Points on a hilly landscape, in no order, each with its height.
A ball rolls from a point to the lowest of its 2 nearest points, and stops where none of them is lower. Distance is the straight distance between rows; heights are no part of it.
Q_396: [ 28  18  13  51 -38  -7 -21   1 -13  -1 -25  -9 -30  -3  28  -7  25   1
 -37  -2 -19 -53   2  13 -29   1  -6 -35  14 -23 -15  31  21  17  30 -46
 -33  14  -5 -22  38  11 -50  23 -22  20   6 -16]  height 2.76
Q_278: [ -4 -10  -7 -34  61 -30  11 -25 -19   6   2  20  -5  36  -5   6   6 -24
   8  11  26  24  32 -17  28  -9  -9  13 -25  63   0 -17  -1 -40  20   9
  19 -32 -18  -2  -5  -6  -6   5  26  33  -4  -2]  height 5.38
Q_420: [-25 -15  18 -45  47 -50 -10 -21 -14 -38  -2  10  25  10  -6 -29 -27   1
  10   5   8  16  60 -14  14 -23 -15   7 -36  48  19  -9  25 -12  -5  15
  25 -19 -12  37 -43 -29  27  28  35   1 -44 -12]  height 1.63
Q_827: [-33  47  47 -38  11 -11  -5  36  12   5  20 -27  14 -42 -23 -20  -7  11
  -6 -25   3  33  42   5  -6 -55  -8  -8  -5 -49  26  47  45  31 -15 -24
 -31  43   6 -13 -24  31   2 -50 -18 -22   7 -50]  height 4.94
Q_740: [  4  17 -12   5  15  39  25  28  10 -16  -7   8 -19 -12  20   7 -14 -30
   1   8 -10 -10 -22 -20 -26   8  -5 -24 -31  -9 -34   1   2  12 -16  23
 -44 -30  14 -29  12  34   2 -24 -21   5  12   4]  height 3.86
Q_882: [-13  17 -19  -7   1  25  -7  33   9 -31 -14 -22  43  10  29 -22 -26  12
   8  -7 -11  -1  -1  28 -55   7 -15 -49  -9   2 -14 -21  14  18   4  -3
   7 -16  -9  -6 -25  32  41  12   5 -10  -6 -12]  height 3.56
Q_873: [-43  33  36 -12 -14  -7  -8  44   4  -9   9 -40  -1 -27   5 -16  -3   4
  -2 -18 -30  32  26  24 -30 -32  -8 -27   8 -51   0  69  47  41 -18 -30
 -36  28  12 -16 -10  29  -8 -35 -17 -24  54 -49]  height 4.32
Q_198: [-46   8  26  21 -47  -6 -32 -19  22  -1   5  -6 -29   8   7   6   9 -29
 -44 -12  -5 -32 -15  18 -15 -30 -25 -31  -3  -9  12  50  30  27  27 -40
  -6  42  19 -44  20 -12 -50  12 -23  28  12 -34]  height 2.66
Q_984: [ 44  68 -35   4  -5 -13  -9  19 -16  30 -11 -13  10 -21 -11 -24  27  27
 -18  18   3  17  14  -6  -4 -21  59  47 -11  27  -3  45   0 -45  14 -30
 -11 -38 -21 -40  53   7 -61 -23  -3  14  28 -18]  height 5.77
Q_939: [-26 -24  51 -29  16 -12  22  -4 -14 -19  14   4 -10 -10 -29  15 -28   4
  37 -36  -3 -10  15   6  28  12 -25   5  -1 -43  17  -7  20  28 -23  27
  -1  66  31  42 -44   0  58 -20  23 -31 -19   9]  height 4.44
Q_636: [  7   1  46 -26  17 -41  -3 -32   0  -1  11  -4   5  26 -31  -4  19   0
   0 -13  26 -20  55  12  37  -2 -56 -17 -20 -23  15 -16  25  28  32 -16
 -10  54  16  34 -38  -6   5   2  16 -18 -26  -4]  height 5.29
Q_176: [-27 -50 -12  31 -49  22 -18 -40  30  -3  17  -4  -1  35  15  15  -7  -1
  -8  12   3  -6 -57  24   2   8 -28 -29  33  -5   8 -28 -38  12  -3   3
  48  18   2  -3 -21 -36  11  38  -6  -4  -7  35]  height 3.69
Q_42: [-31 -32  14   8 -21  24  32  13  -8 -23  17 -15 -15   4   8  14 -31  19
  29 -15 -23  -6 -51  20 -12  32 -19 -49  32 -56 -23  -9 -15  34 -45  37
  11  38  20  32 -40   4  70  -9  -1 -26   7  44]  height 6.85
Q_806: [ 42 -44  16  37 -11 -13 -12 -32 -10  16  -6  32 -18  13 -14  31  24   3
 -16  24   2   3 -37 -29  18  10  16   7  40  44 -15 -14 -39 -42  14 -14
  44 -18  -2  32   8 -41 -40  34  19  18 -16  57]  height 4.76
Q_997: [ 10  -6 -49  26 -24  30  12  20  -9  24  -7   7 -43 -10  12  11  15  -4
   4   9   5 -10 -34 -33  18  14  35  68   4  23  -8 -28 -44 -26 -25  32
 -34 -56 -13 -51  51  -7 -60 -10 -20  17  30  29]  height 3.27
Q_654: [-41   8  -2 -26 -19  -2 -12  67  -5 -32  -6 -20  51 -32  -4 -31 -35  44
  36 -29 -37   4  13  16 -47   2  23  19  12 -20  17   9  41  32 -41   3
  -5  11  -1  21 -32  29  60   1   2 -44 -18 -26]  height 5.54
Q_877: [ 38  16 -27  26 -25  13 -24   3  -4   2 -35   9  27   1  10   0  -1  20
 -23  16 -19 -12 -28  -3 -12   4  34   9   5  42 -19   1 -26 -36  18 -17
  41 -46  -4   9  21  -9 -26  33  -1  27  -1  17]  height 7.38
Q_318: [ 64  17  12  37 -27 -21 -15  -8 -21  25 -28   6 -16 -13   3   0  32  11
 -29   8   4 -42   7  -4   5  13  13  -6  22 -18  -7  15  -2   6  32 -41
 -28  12 -12   7  40   0 -39  13  -9   8   1  -5]  height 3.34
Q_974: [ -8 -47 -14 -12  47 -31  17 -45 -17  19  10  31 -27  48  -9  28  16 -23
  17   5  26  43   8 -14  45  12  -6  22   9  57   3 -29 -26 -42   1  20
  34 -25 -23   6  -2 -23  -9  13  15  43   7  25]  height 5.04
Q_141: [-10 -17  13   9 -22  23   0  10   8 -17 -12  15  -1  -3  14  15 -28   0
   2  -6 -16 -19 -39   7 -34  21  -9 -20   4 -11 -11  -9  -1  23  -9   6
  15   5  12  12 -17  11  28  20 -10 -15 -23  -1]  height 6.30
Q_86: [ 42  30  47 -22  29 -37  -9 -16 -21  21   1   0  -4  -3 -31 -10  29   8
 -14   4  25 -25  50   4  29  -7 -20  -7 -18  -5   3  -4  16  10  50 -33
 -30  30  -2  27  -4  10 -11 -11   5 -10 -18 -24]  height 4.63
Q_449: [ -3 -47  37  18  -5  12  20 -21   5 -11   9  33 -46  -3   0  34 -15 -25
   5  -2  -5  -9 -52 -11  -1  18 -22 -17  10 -12  -6  -5 -18  20 -10  18
  12  26  19  16 -17 -14  21   9  -1 -16 -24  27]  height 5.88
Q_534: [-18 -13 -17  31 -68  -1 -33 -16  -4  14  -8 -32  -6 -16   4   9  13  17
 -13   6 -21  -5 -12  32  14   9   3  14  50 -33  30  35  -3  18   9 -19
  20  27   6   2  21 -29 -13  30 -11  -1  32 -27]  height 4.70
Q_244: [-45 -26 -25 -23  34  24   4  -8   2 -25   4  19  23  17  36 -24 -35 -21
  18  12 -10  15 -14  -3 -21  24  -4 -13 -11  25 -11 -44  -8  -8 -10  37
  36 -43  -9   4 -33  -9  67  21  15   8  -6  15]  height 4.49
Q_693: [ 10   7 -45   1 -23  13   0  13 -13  23   4 -36  21 -39  -6  -1   5  27
  19  10  -5  16   8  20  11   7  38  45  27 -31  26  18  -4  -7  -5   9
  -3   2 -10   9  25   7  24  -8  -3 -17  17 -28]  height 8.60
Q_501: [ 22 -31  48  36  19  -7   4 -36   1 -29  13  20 -32  42  27  28  14 -22
 -22   8   1 -20 -18 -22 -22   4 -34 -69  -8   8 -26 -29   1  -8  21 -12
   4  -5   8   0 -22  -4  -2  32  -1  12 -40  29]  height 3.73
Q_442: [ -4 -48 -31   1  26   4  29 -26 -10  28  22  19 -29  18  -7  24  14 -22
  27  14  15  26 -16  -3  45  23   4  34  26  29   3 -32 -55 -45   1  35
  20 -22 -19   4  15 -14   3  -7   9  24  20  32]  height 4.71
Q_482: [ 39 -12 -17  51 -35   1 -31 -21   0  27 -18   0 -12  15   6   1  27  11
 -36  26   8 -25 -20   2  21  -2   6   1  36  12  -4 -10 -28 -24  29 -29
  16  -6 -12 -10  39 -15 -53  20 -17  34  14  19]  height 3.94
Q_907: [-20  31 -33 -23  19  18  20  22  20  41  32  -5   3 -45  -7  -8  17 -13
   7  10  14  53   4 -13  11 -42  41  37  -5 -27  16  37  10 -15 -22  19
 -33 -22 -25 -37  22  19   0 -61 -22  -6  29 -36]  height 4.57
Q_755: [ 11  20  14 -36   8 -12 -15  33 -12 -16   0 -26  41 -19 -20 -33 -12  40
  20  -5   0   2  52  22  -3  -5   0   9  -3  -8  24  -9  27  11  -2  -5
 -17  14  -8  31 -22  27  37  -9   5 -37 -26 -20]  height 4.45
Q_257: [-29 -23  16 -38  27 -17   0   1   0 -31   5   9  26   1  -3 -23 -38   2
  30  -2  -6  11  34   1   4   4 -16   6 -12  13  21 -26  20   7 -13  23
  11   8   1  36 -44  -9  57   3  24 -23 -34  -4]  height 2.81
Q_818: [ 21  30  31   9  -5 -43 -28 -12  -5  14 -33  53 -13 -11 -29  21   3   3
 -30 -11  -3 -40   7 -30   9 -28  24  15 -43  63 -16  37   3 -39  43 -37
  24  -8  14  26  22 -22 -52  13  28  38 -27  -1]  height 5.35
Q_83: [-46 -31 -17 -37  27  -5   1  13   7 -29  14  16  43 -18  19 -40 -43   1
  31   1 -15   9  14  -6 -22  16  24  30  -8  26   6 -31   9 -15 -23  36
  38 -35  -9  32 -40 -18  85  11  22  -8 -30   4]  height 3.79
Q_520: [  8 -19   0 -15  61   0  34 -25 -15  -3   4  11 -10  30   7   4   2 -29
  13  15  22  22  19 -12  18   7 -32 -21 -18  21  -7 -29  -5 -12  13  18
  -4 -19  -3   2  -5   8  13  -5   7  18  10  10]  height 5.43
Q_215: [-53 -35 -13 -18  32 -17   2 -55  40  -7  29  23  -3  56  -4   7 -14 -53
   4  -2  26  23  15   0  26 -10 -46  -3 -33  29  11 -23   1   3   2  30
  32   8  -2  -3 -31 -32  18   0  22  21  -6   5]  height 1.89
Q_182: [-31 -27  46 -44  38 -58  -6 -42  -3 -39   0   3  11  30 -19 -23 -18  -2
  16 -14  15   2  71   2  29 -17 -47   6 -39   7  34 -16  31  21 -18  14
  13  31   6  42 -59 -36  17  29  34 -17 -49   8]  height 2.73
Q_908: [ -2  12   3  -5 -25 -12 -13  62 -27 -21 -23 -38  36 -24 -18 -14 -13  72
  39 -33 -35  -8  26  31 -26  20   8  13  26 -47  17  16  35  37 -26 -15
 -20  30  -1  36 -14  39  40   5  13 -55  -6 -17]  height 5.27
Q_445: [ 15  34 -48  15 -18  38   9  30  -7   0 -16   7 -25  -8  28  -8  15  -3
 -12  -5 -13 -15 -17 -38 -19   9  42  49 -20  30 -14  -6 -19 -27 -30  14
 -42 -68  -5 -65  61  -4 -86 -10 -19  18  28  18]  height 2.82
Q_881: [ 77  21  40   6  10 -43   0 -16 -36  35 -17  25 -17  -6 -19   8  46  13
 -19  12  21 -35  28 -16  32   5   7   7  -1  -2 -15  -3  -3 -10  49 -36
 -34  10 -10  34  24   1 -35   0   3  -2 -10  -1]  height 3.96
Q_245: [ -7  47  51 -21   4 -39 -19   1   9  20  18 -28   3  -6 -34 -18  25  -2
 -20 -23  27 -13  46  15  18 -39 -37 -21  -7 -43  18  25  44  44  23 -45
 -36  72  18 -10 -18  22 -16 -32  -3 -16   8 -40]  height 5.97
Q_938: [ 46  11  24  38 -32 -22 -23  -4 -11  16 -35  53 -31 -18  -8  20  12   6
 -37  -1  -8 -49 -16 -36  -6   2  32  23 -11  39 -21  25  -9 -32  19 -26
   4 -10  11  12  48 -19 -71  18  -2  27 -19  20]  height 5.03
Q_457: [-15  -3  60 -38  32 -35   6 -14   5  -3   8  31 -31 -11 -37  30  -5 -41
  -1 -20  23  -4  20 -21  26 -12 -36   6 -39  -2  12  10  29  20  16   2
 -11  44  27  16 -17  -3   7 -19  16  -7 -29 -31]  height 6.14
Q_29: [-33 -41  24  -8  15  15  49 -26 -11 -16  36  -7 -12  14   4   8 -32  -4
  39 -16 -10   5 -15  21  20  28 -31 -28  31 -40  -1 -17 -21  19 -37  52
  23  48  14  47 -45 -21  70 -21  20 -23  -3  53]  height 6.33
Q_671: [-18 -41 -14  -8  31  20   4 -43   3 -27   6   4  22  53  33  -7 -15 -15
  15  10  10  25  -6  12   0  18 -26 -35   3  25  -8 -54 -21 -16   3  25
  43 -33 -15  10 -34 -23  32  32  16  16  -3  35]  height 5.01
Q_53: [-44  26 -16 -30  34  22  18  24  31  18  34  -3  14 -34   0 -26 -12 -19
  12   7  10  47  10 -11  -5 -36  17   1 -14 -23   8  11  14   5 -26  19
 -25  -4  -8 -23 -13  30  32 -68 -25  -6  24 -28]  height 4.07
Q_945: [ 33 -50  64  19  13 -13  19 -33 -12 -32   8  30 -34  -3   6  33   6 -22
   2   4 -10   5 -51 -24 -26  30 -13 -33  26   2 -17   1 -10  13 -12   0
  14  15  12  30 -28 -20  10  39  19 -21 -45  43]  height 5.53
Q_736: [-19   9  23 -11 -36  -2  -2  42 -20 -11 -17 -21  -1 -45 -16  15 -15  29
  24 -39 -25 -12   2  10 -23  15  16  19  13 -59   9  45  34  44 -28 -10
 -21  44  23  23  -5  25  29  -3  -1 -41   1 -31]  height 4.47
Q_174: [-35 -30  47 -42  46 -33  25 -29 -17 -24  16   5  -8   8 -25  -5 -21 -12
  40 -26  15  19  57   1  39   9 -51   0 -21 -15  30 -11  35  27 -16  34
  -5  46  12  45 -51 -17  44  -4  30 -19 -31  15]  height 3.61
Q_261: [-12 -20  -5   4  -6  17 -20 -16  14 -14 -11  23   9  23  13  13 -17 -14
 -12  10  -5 -13 -30   8 -15   2  -4 -13  -3  27  -7 -20 -16  -5  11  -2
  35 -14   7  -3  -5  -6   8  27  -1   5 -19   0]  height 6.65
Q_985: [-13  25  18 -34  17  -8 -16   7  15  -5  14 -12  33 -12 -20 -22 -12   4
   0  -2  17   9  39  13   4 -34  -9  -3 -20   2  22  -2  27  10  12 -14
  -5  25  -6  -1 -23  19  17 -23   7 -13 -14 -34]  height 5.23
Q_956: [-22 -18  -9  16  32  16 -10 -18   5 -31  -7  24   4  44  36   8  -7 -26
 -24   9  -5 -10 -29  -7 -15  -7 -10 -30 -21  55 -21 -38 -27 -39  23   2
  38 -44   3 -28   2  -3 -12  29   7  38 -15  25]  height 6.92
Q_610: [-31  25 -10 -11 -11   5 -13  75  -6 -40 -26 -28  53  -7  21 -37 -31  37
  16 -34 -36   0   8  28 -80   5   5 -30  -4  -4  -8   6  35  35 -20 -10
  -3 -13  -9   2 -32  44  46  13   5 -35 -15 -24]  height 4.67
Q_525: [-63  17   8   5 -36   7 -25   6  16 -21   7 -26   3  11  26  -4 -10 -15
 -24 -12 -19 -10 -15  35 -41 -34 -19 -55  -7  -8   6  47  32  35  14 -34
   9  20  14 -46  -8   9 -20  12 -12  11  19 -41]  height 3.11
Q_828: [ 36  56 -55  -6 -12  26  16  41 -10   3 -29   4  26  -8  15 -17  10  13
  -4  -2 -26  -3 -13 -34 -28  25  74  61 -30  34 -21   9 -22 -41 -25   9
  -9 -78  -5 -36  45  -2 -46   7  -5   7  14  14]  height 2.25
Q_960: [ 43 -41  54  23  -2 -28 -10 -35  -9 -12 -12  42 -18  -4  -6  36  16  -2
 -14  13  -5 -11 -32 -31  -7  18   8 -12  22  25 -17   5 -13 -11  11 -16
  36   6   7  47 -15 -32 -17  48  20 -11 -48  33]  height 5.16
Q_929: [ -3  31 -23 -24  27   0   6   7  26  37  32 -10  20 -14 -19 -17  13  -6
   2  14  36  47  27   3  20 -41  16  25  -2   8  19   6   3 -28  12  -2
 -10  -8 -31 -31  14  19  -8 -53  -5   6  20 -36]  height 5.02
Q_188: [ 46   9 -23   2 -14 -10 -13   6 -13  21 -20   3  34 -11 -19  -5   0  37
  -1  17  -1  11   5  -8  20   1  38  45   2  34   1   0 -16 -46  24  -7
  33 -34 -10  32  12  -9   1   9  15  15  -4   3]  height 7.68
Q_793: [-54  -2  17  -5 -15 -13 -19 -32  53  18  28  20 -27  19 -34  26   4 -53
 -23 -17  31  -8 -11  -3  28 -40 -34  -1 -27  -3  21  15  14  23  12  -3
  11  57  28 -34   0 -23 -26 -10  -4  24  -5 -31]  height 1.81
Q_276: [ 92  23 -26  13 -17  10  36  16 -25  14 -24   2 -21 -28   3  14  33  27
   5   3 -13 -25  16 -32  17  35  45  39  12 -25 -14  15 -17  11 -10   6
 -49 -28  -9 -10  49  -6 -32  -3  -8 -27  10  18]  height 6.45
Q_170: [  0   7 -12  30 -43  -4 -41 -13   2  16 -15  -9  -3  -6  -4   3  13   2
 -32   7  -7 -13 -10  21   2 -10   9   4  21   5  12  32   3  -1  25 -36
  12  11   2 -16  34 -17 -41  21 -12  20  14 -26]  height 4.36
Q_464: [ 76  35 -35  18 -21  -4   3  11 -22  28 -23  -7 -10 -23  -1  -5  40  32
  -7  19  -4  -7  17 -10  16  10  47  52   7  -2  -3  21  -8 -21   7 -15
 -33 -32 -13 -23  62  -7 -53 -12  -7   3  30  -4]  height 6.11
Q_670: [ 51 -30 -14  53 -32   4 -17  -5 -10  28 -20  12 -22   4   5  15  26  13
 -20  23   1 -14 -48 -25  14  14  31  29  39  33 -14 -28 -50 -42   0  -5
  22 -36  -8   1  40 -26 -62  24  -6  22  11  52]  height 4.37
Q_887: [ 44  42 -57   0 -10  21  -1  36 -16   5 -30 -29  53 -21  13 -26   2  36
  -6   8 -22  13   2  -4 -27  23  68  48  -3  15 -11  21 -13 -28  -9  -2
  -2 -59 -17 -10  34  12  -1  13  -4  -3  17  -5]  height 1.40
Q_561: [-17  33 -14 -16  24  27  12  47  13 -22  -6 -37  28 -12  19 -32 -18   5
   7   0  -9  11   8  18 -44  -5 -13 -51 -13 -16 -26   5  23  27 -12   0
 -29 -10   2 -15 -21  49  30 -35 -15 -13  21 -16]  height 2.28
Q_834: [-37 -49  -5  -2  19  22  37 -41   1   0  36  13 -24  11   0  15 -14 -28
  31   5   5  15 -26   6  22  27 -20  -2  21  -6   4 -22 -39  -1 -14  48
  27  15   0  23 -20 -28  48  -5   7  -1  -4  40]  height 5.89
Q_892: [-18 -23  -8   3  16  15  -3 -44  34  -4  24   7  -7  65  11   2  -1 -34
 -11  12  25   5  -7   9  17  -5 -52 -44 -16  12  -4 -43 -10   0  23   1
  19  10   5 -19 -15  -9   4   5   2  27   1  20]  height 2.54
Q_243: [ -6   4 -32   1 -20  26  -3  13  -3   1  -2 -43  22 -12   4 -11  -3  17
  14   7  -6  11   6  33  -2   8  -5 -13  25 -32  14   1   9  21  -5  -4
 -14   9  -2  -1  -1  24  28  -9 -14 -11  32 -20]  height 8.26
Q_762: [  4 -27  71 -15  30 -47  10 -51 -10  -4   8  29 -31  23 -25  32  14 -32
  -6 -25  22  -9  21 -14  30   1 -49 -15 -20 -15   7  -2  22  30  19  -2
   0  57  24  35 -39 -29   1  13  16  -6 -37   3]  height 5.78
Q_733: [ 50  30 -39  15 -26  38  29  46 -13 -14 -34 -19  -4 -28  27   0  13  22
   4 -14 -41 -15   0 -10 -37  51  26   6   9 -37 -25  33  -4  45 -34   8
 -54 -33  -4 -12  30  11 -12  16 -14 -33  12   9]  height 7.46
Q_853: [ -2  26 -23   7  14  31  19  23   1  -7  -9  21 -20 -10  21   3  -4 -26
 -10   4  -1 -14 -24 -30 -27  -5  18  18 -36  29 -23  -9 -17 -18 -11  16
 -33 -53   5 -53  42  23 -47 -13 -12  20  14   5]  height 3.29
Q_71: [ -1  42  31 -27   5 -31 -15   9   6  34  19 -35  16 -41 -45 -22  24  16
  -4 -21  26  26  51  16  26 -38  -1  19   1 -47  45  32  35  14  10 -29
 -32  56   2  -5  -5  12  -9 -46  -2 -21   7 -51]  height 5.49
Q_696: [-22 -51 -20 -11  30  -2  17 -57   3  -4  23   4  18  39   7  -2  -5 -14
  33   7  25  27  15  13  35  17 -23   7  16  21  16 -39 -19 -23  -3  29
  42  -5 -21  27 -24 -37  38   9  20   5  -3  32]  height 5.47
Q_46: [ 28  49 -11 -27  12  -6  -7  49 -11 -10  -7 -27  56 -37  -7 -38 -13  41
   2   7  -7  10  40  13 -29 -13  32  23 -13  22   4   8  16  -8   0 -14
  -8 -19 -19   8   0  26  16  -8   2 -25 -19 -31]  height 3.41
Q_38: [-62 -30   3 -10   1 -11 -14 -51  50   2  22  41 -27  46 -19  32 -15 -58
 -20 -15  23  -1 -22  -3  22 -24 -36  -2 -35  18  11 -11  -2  19   7  15
  32  30  22 -18 -21 -31  -5   5  11  19 -17  -6]  height 1.39
Q_144: [-28 -10   7 -12   2  17  21  36   2 -24   0 -19   7   2  -4   4 -35  23
  35 -14 -19  -1  -9  23  -8  22 -26 -50   3 -54 -20  -9  16  37 -41  32
 -16  38  27  34 -40  35  69 -33 -10 -20  23  15]  height 7.40
Q_824: [ 12  61 -30 -23   5   4  -8  55   0   5  -4 -21  69 -46   7 -44 -13  33
  -9   2 -22  29  17 -10 -45 -15  70  47 -22  15   0  38   9 -31 -18  -4
   3 -48 -29  -8  12   6  13  -1 -10 -11  -8 -31]  height 2.47
Q_543: [-18  -9  -8  -5 -12  13  17  10   9   3  14 -32   0   4 -14   5  -9   6
  17   0   3   2  -2  19  24  10 -30 -39  14 -52   2   3  12  35 -20  18
 -19  47  27  11 -19  21  38 -32 -18  -4  37   5]  height 7.87
Q_884: [  48    2   -1   59  -36   -4  -23    7  -16   18  -30   33  -40    0
    9   10   22   16  -36    2   -9  -38  -31  -42  -11    7   33   29
   -2   40  -27   -6  -31  -46   -3  -21    4  -42   -2  -10   56  -22
 -106   14   -8   40    0   40]  height 4.73
Q_284: [ 24  -2 -55  17 -10  17  -2   6  -5  33  -6  -3  -8   2   0   4  20   6
   5  23  12   6 -21  -4  24   3  32  43  20  27  -1 -22 -39 -45   3   8
   0 -41 -14 -25  44   3 -32  -5 -10  24  32   8]  height 3.74
Q_377: [ 19 -11 -53 -11  20  11  15  -4 -11  31   8  -6  15  20  -6  -6  13   7
  28  26  19  33  -3   5  36  11  26  46  13  31   5 -40 -32 -56   8  23
  20 -44 -22   3  21   3  12 -13  11  17  30  12]  height 4.25
Q_622: [  2 -18 -21  31  -2  20 -23   3  -1  -3 -22  29  -1  26  24  13  -6 -10
 -25  16  -8  -6 -53 -18 -14   5  20   5  -2  55 -28 -38 -45 -45   8   3
  40 -58   6 -14  23  -7 -38  37   1  37  -6  35]  height 7.14
Q_943: [ 25   0 -40  37 -39  34   3  24 -11  -4 -25 -23  -7 -22  36  -1   3  12
  -6   9 -32  -8 -22   8 -31  33  15  -4  24 -25 -10  15 -18  19 -13   4
 -22 -31  -7 -19  33   9 -16  28 -26  -8  27   6]  height 7.13
Q_293: [  7   7  36  31 -43 -25 -28 -18   6   7  -8   2 -21  16   3  14  26  -8
 -42 -13   6 -55  -6  13  -5 -11 -23 -46   6 -31  -3  21  32  27  39 -49
 -15  52  10 -14   3  -2 -33  18 -17  15  -9 -21]  height 2.17
Q_778: [-31  15  32 -42  31 -27   2  -7  25  19  31   8   2  -5 -38  -3   4 -30
   8 -16  35  23  42  -8  35 -39 -26  13 -34  -3  30   1  29   7   6   8
 -11  44   4   1 -22   2  13 -42  13 -12 -10 -33]  height 5.76
Q_963: [ 66  -4  -9  38 -30  16  13  16 -12   3 -29   1 -12 -24  12  14  18  23
  -7  14 -20 -23 -19 -15 -14  42  24  14  31 -22 -17   8 -29   9  -9  -7
 -12 -14 -12   7  33   0 -15  26  -9 -20  -3  20]  height 6.82
Q_910: [ 14  -8  21  27   9  15   3  -8  14 -31   5 -10 -11  47  34   8   5  -1
 -16   0   4 -26 -14  12 -35  -2 -46 -95 -22  -8 -28 -26   9   5  27 -18
  -2   2  10 -19 -27  20  19  13  -4  12 -24  15]  height 2.96
Q_177: [-12 -26 -33  23 -52  21  -2 -20  -1  18  11 -28   5 -12  -1  13  -1  18
  11   7  -5  -2 -31  33  26  17   6   9  59 -30  25  -1 -36   5  -3   7
  32  30  -3  19  14 -23  15  21  -8  -8  12   4]  height 4.54
Q_203: [ -8 -44  19  24  -7  10 -10 -54  31 -20  18   9 -12  61  23  19  -3 -21
 -13   5   4  -5 -36   8 -11   4 -41 -62  -3  -5  -9 -36 -12  10   4   0
  33  13   6  -1 -39 -30  15  33   1   7 -21  38]  height 3.15
Q_271: [ -9   2  40 -24 -15 -15  -4  17  -9  -8  -5 -10   0 -23 -28  13 -10  18
  19 -31   0 -19  20  13   9   0 -12   5   3 -43  18   8  34  35  -8  -8
 -15  58  24  24 -21  22  29 -13   9 -32 -15 -23]  height 5.12
Q_139: [-47  50  -3 -23  24  27   7  44  22 -10  16 -24  32 -34  23 -36 -25  -5
   1  -5 -17  37   6   6 -50 -39  17 -27  -7 -23  -3  36  23  20 -27  -6
 -18 -13 -10 -31 -15  42  17 -41 -23 -14  25 -36]  height 3.33
Q_331: [ 20 -10 -22  -1  55  26  47   2  -9   6   8   7 -32  26   9   6   8 -38
  14  24  19  15  -2 -26  18   8 -19 -16 -13  15 -28 -38 -21 -20   0  31
 -40 -42   2 -30  15  24  -3 -34  -8  27  37  19]  height 4.95
Q_474: [-30  25  11   0 -32   6 -17  25   0 -20 -12 -19   4 -22  12  -1 -14   3
  -5 -16 -22  -4  -5  21 -40 -11   2 -25   1 -25   3  46  40  38  -9 -24
 -10  19  12 -10  -1  25  -4   4 -15 -11  17 -41]  height 3.67
Q_699: [-21 -44 -40  33 -45  17 -23 -41  17  23  15   1   1  15  -1  16   5   8
  -4  21  12   2 -45  22  34   7  -2  16  49   8  16 -18 -58 -19   6   9
  53  12  -8  11  10 -45  -5  29  -5   7  -1  33]  height 4.11
Q_192: [ 23  60  -5 -18  23 -19   5  20   6  43  16  -5   0 -28 -23 -13  25   8
  -8  12  27  29  23  -4   3 -49  41  45 -15  13  12  38   8 -40  12 -20
 -21 -16 -31 -46  42  13 -48 -52  -8   5  13 -39]  height 5.44
Q_204: [  2  -2 -38   5  15  32  39  14  13  27  14   4 -41 -11  -5  10   8 -32
  10  18  12   8 -13 -20  31  -6   3  14  -9  -4 -13 -14 -16  -7 -22  41
 -52 -28  -2 -40  24  19 -10 -55 -19  14  49   9]  height 4.50

Where does a ball stop that starts at each point below?
Q_243 | Q_420
Q_245 | Q_293
Q_457 | Q_887
Q_278 | Q_445
Q_733 | Q_561
Q_693 | Q_38
Q_943 | Q_561
Q_762 | Q_293
Q_71 | Q_293
